Points, in no order, along strands that fork and pass close to each other.
In the rows, 128 means zero.
Points whose rows are less than 41.2 apart are linked; no others are.
<856>: [100 169 109 125  69 111  86 126  97  99 127 123  81]
<474>: [132  97 119 125 133 145 147 133 141 146 133 144 164]
<666>: [151 116 182 108 161 156 104 120  98 167  53 163 129]
<395>: [135 186  73 192  75 192 115 178 133 162 151 111 145]
<587>: [115 200 133 161  85 170  91 131 128 172 135 107 118]
<271>: [112 149 137  86 131  99 106  89 113 115 113 139 112]
<407>: [145  97 199  98 159 135 108 108 107 154  64 145 113]
<85>: [124  74 174 102 153 104 129 105 140  87  81 140 130]
<17>: [146  61 145 126 174 114 169 154 140  93 104 134 141]
<583>: [140 193  60 154  79 133  84 157 149 124 168  82 103]
<253>: [138 107 145 134 140 184 154 132 155 175 122 149 167]
<180>: [ 94 179 118 118  79  99  78 117  93  87 116 125  72]
<8>: [137  89 112 121 140 131 150 136 131 127 122 146 152]
<196>: [146  88 114 106 160  77 164 128 144  83 144 118 117]
<726>: [148 195  53 161  74 146  90 168 142 134 168  88 113]
<10>: [151  90 151 168 167 192 169 156 170 165 122 147 200]
<296>: [107 140 111 121 119  99 116 120  98 113 133 135 119]
<358>: [111 188 136 153  99 167 102 130 123 177 140 114 131]
<770>: [155 102 183 121 174 162 167 131 109 168  71 149 146]
<270>: [125 118 114 104 147  79 119 118 113  90 137 126 113]
<758>: [132  89 198 102 158 122 135  97 130 121  74 140 116]
<237>: [150 103 155 133 137 185 161 125 141 175 108 155 156]
<249>: [138 105 111 113 148  73 159 123 131  88 159 116 111]
<433>: [113 192 124 171 106 170 112 146 129 170 141 118 144]
<488>: [ 96 144 144  91 122  75  80  79 104  96 121 132  97]
<164>: [131 182  71 143  69 125  65 148 144 119 161  79  99]
<865>: [144  67 148  97 172  84 140 135 145  75 110 125 123]
<467>: [137  56 164 108 172  86 141 133 145  74 100 123 125]
<861>: [143 114 144 144 150 191 153 141 167 177 125 154 178]
<868>: [114 121 109 129 130  66 152 121 128  63 175 113  88]
<188>: [118 160 136  90 131 110 109  93 109 133 112 140 106]
<323>: [133  73  99 128 152  80 198 121 162  69 163 117 137]
<330>: [124  99 105 123 150  62 176 110 144  57 172 115 113]
<709>: [ 92 159 143  97 111  78  80  89 100  92 124 130  87]
<656>: [114 145 126 113 113 143 132 110 110 163 126 142 132]
<559>: [145  89 118 102 163  92 144 135 137  89 129 127 126]
<742>: [115 132 110 108 131  94 115 116 102 106 131 136 121]
<581>: [126  61 173 108 163  94 132 119 139  82  91 133 132]
<212>: [116 199 120 154  70 170  80 129 134 154 134 107 109]
<30>: [140  87 108 123 143  97 172 132 144 109 168 113 128]
<421>: [126  91 179 100 149 114 128  97 139 102  79 141 120]
<529>: [137  74 104 129 150  94 192 126 162  94 168 114 139]
<452>: [106 186 117 134  52 141  81 112 103 131 126 116  81]
<513>: [ 93 173 133 112  98  92  79 103  93  95 121 129  79]
<823>: [128  89 101 129 149  68 187 115 150  66 170 115 126]
<555>: [113 144 115 159 126 134 116 156 127 144 167 110 147]
<574>: [140  87 204  96 158 125 121 101 113 139  70 139 112]
<172>: [138 100 118  99 154  75 128 125 127  88 133 125 117]
<661>: [154  94 166 140 152 181 175 127 128 170  92 150 156]
<569>: [113 167 129 101 115 119 116 101  94 137 121 141 105]
<409>: [122 193 103 183 106 177 118 165 128 163 144 120 156]
<693>: [123 128 111 146 144 147 132 153 146 163 155 126 176]
<844>: [100 176 110 129  60 124  83 116 100 112 123 122  82]
<702>: [148 111 142 156 162 196 163 153 172 171 123 153 194]
<794>: [119 157 127 107 112 136 125 105  98 159 122 142 118]
<740>: [148 110 186  98 156 146  92 115 101 161  57 157 119]
<571>: [111 138 121 134 117 151 126 123 127 168 145 131 157]
<499>: [153  66 124 123 156 118 169 149 140 104 122 134 143]
<306>: [113 194 110 141  52 156  65 120 131 143 132 104  98]
<24>: [133 101 132 133 134 169 148 133 153 155 128 148 170]
<636>: [116 113 107 129 137  62 167 117 135  59 176 115  99]
<215>: [122 153 113 153 144 163 137 153 148 174 147 131 181]
<218>: [119 132 125 116 117 151 135 115 129 164 132 141 149]
<598>: [119 126 116 154 128 121 126 152 129 137 176 106 133]
<699>: [156 110 182 117 166 154 123 128  99 172  59 158 136]
<65>: [152  92 176 138 163 169 186 127 119 168  81 150 159]
<355>: [129 192  92 192  93 188 123 172 127 162 144 121 151]
<853>: [145  74 124 123 149 131 158 143 135 113 112 144 147]
<694>: [129  98 109 132 138 102 158 135 135 123 180 111 127]
<544>: [139 196  61 177  73 177 100 174 136 149 148 110 133]
<573>: [142 199  57 167  73 165  92 172 139 143 158 103 125]
<393>: [127 109 115 143 135 111 146 142 135 130 185 110 129]
<578>: [106 182 114 143  50 150  75 119 121 136 132 111  93]
<320>: [104 132 142  78 128  85  90  78 117  99 113 136 105]
<107>: [128 117 113 116 141  72 143 123 113  80 164 116  94]
<406>: [152 103 188 119 181 156 150 130 103 172  65 151 143]
<676>: [115 136 117 145 131 141 121 142 132 157 158 124 163]

A fork is a point with three links, a tip a point with one. Leave the first point through the second and follow the links. Name the first fork or tip that comes.
<393>; <598>: <676>
<407>; <574>: <865>
<10>; <702>: <253>
<107>; <249>: <296>
<253>; <24>: <17>
<573>; <726>: <164>

Name the points in between on the shortest way along the links from the first point to the second, in order.
<107>; <330>: <868> > <636>
<215>; <555>: <693> > <676>
<581>; <740>: <85> > <421> > <758> > <574> > <407>
<693>; <794>: <676> > <571> > <218> > <656>
<271>; <856>: <320> > <488> > <709> > <513> > <180>
<559>; <868>: <196> > <249> > <107>
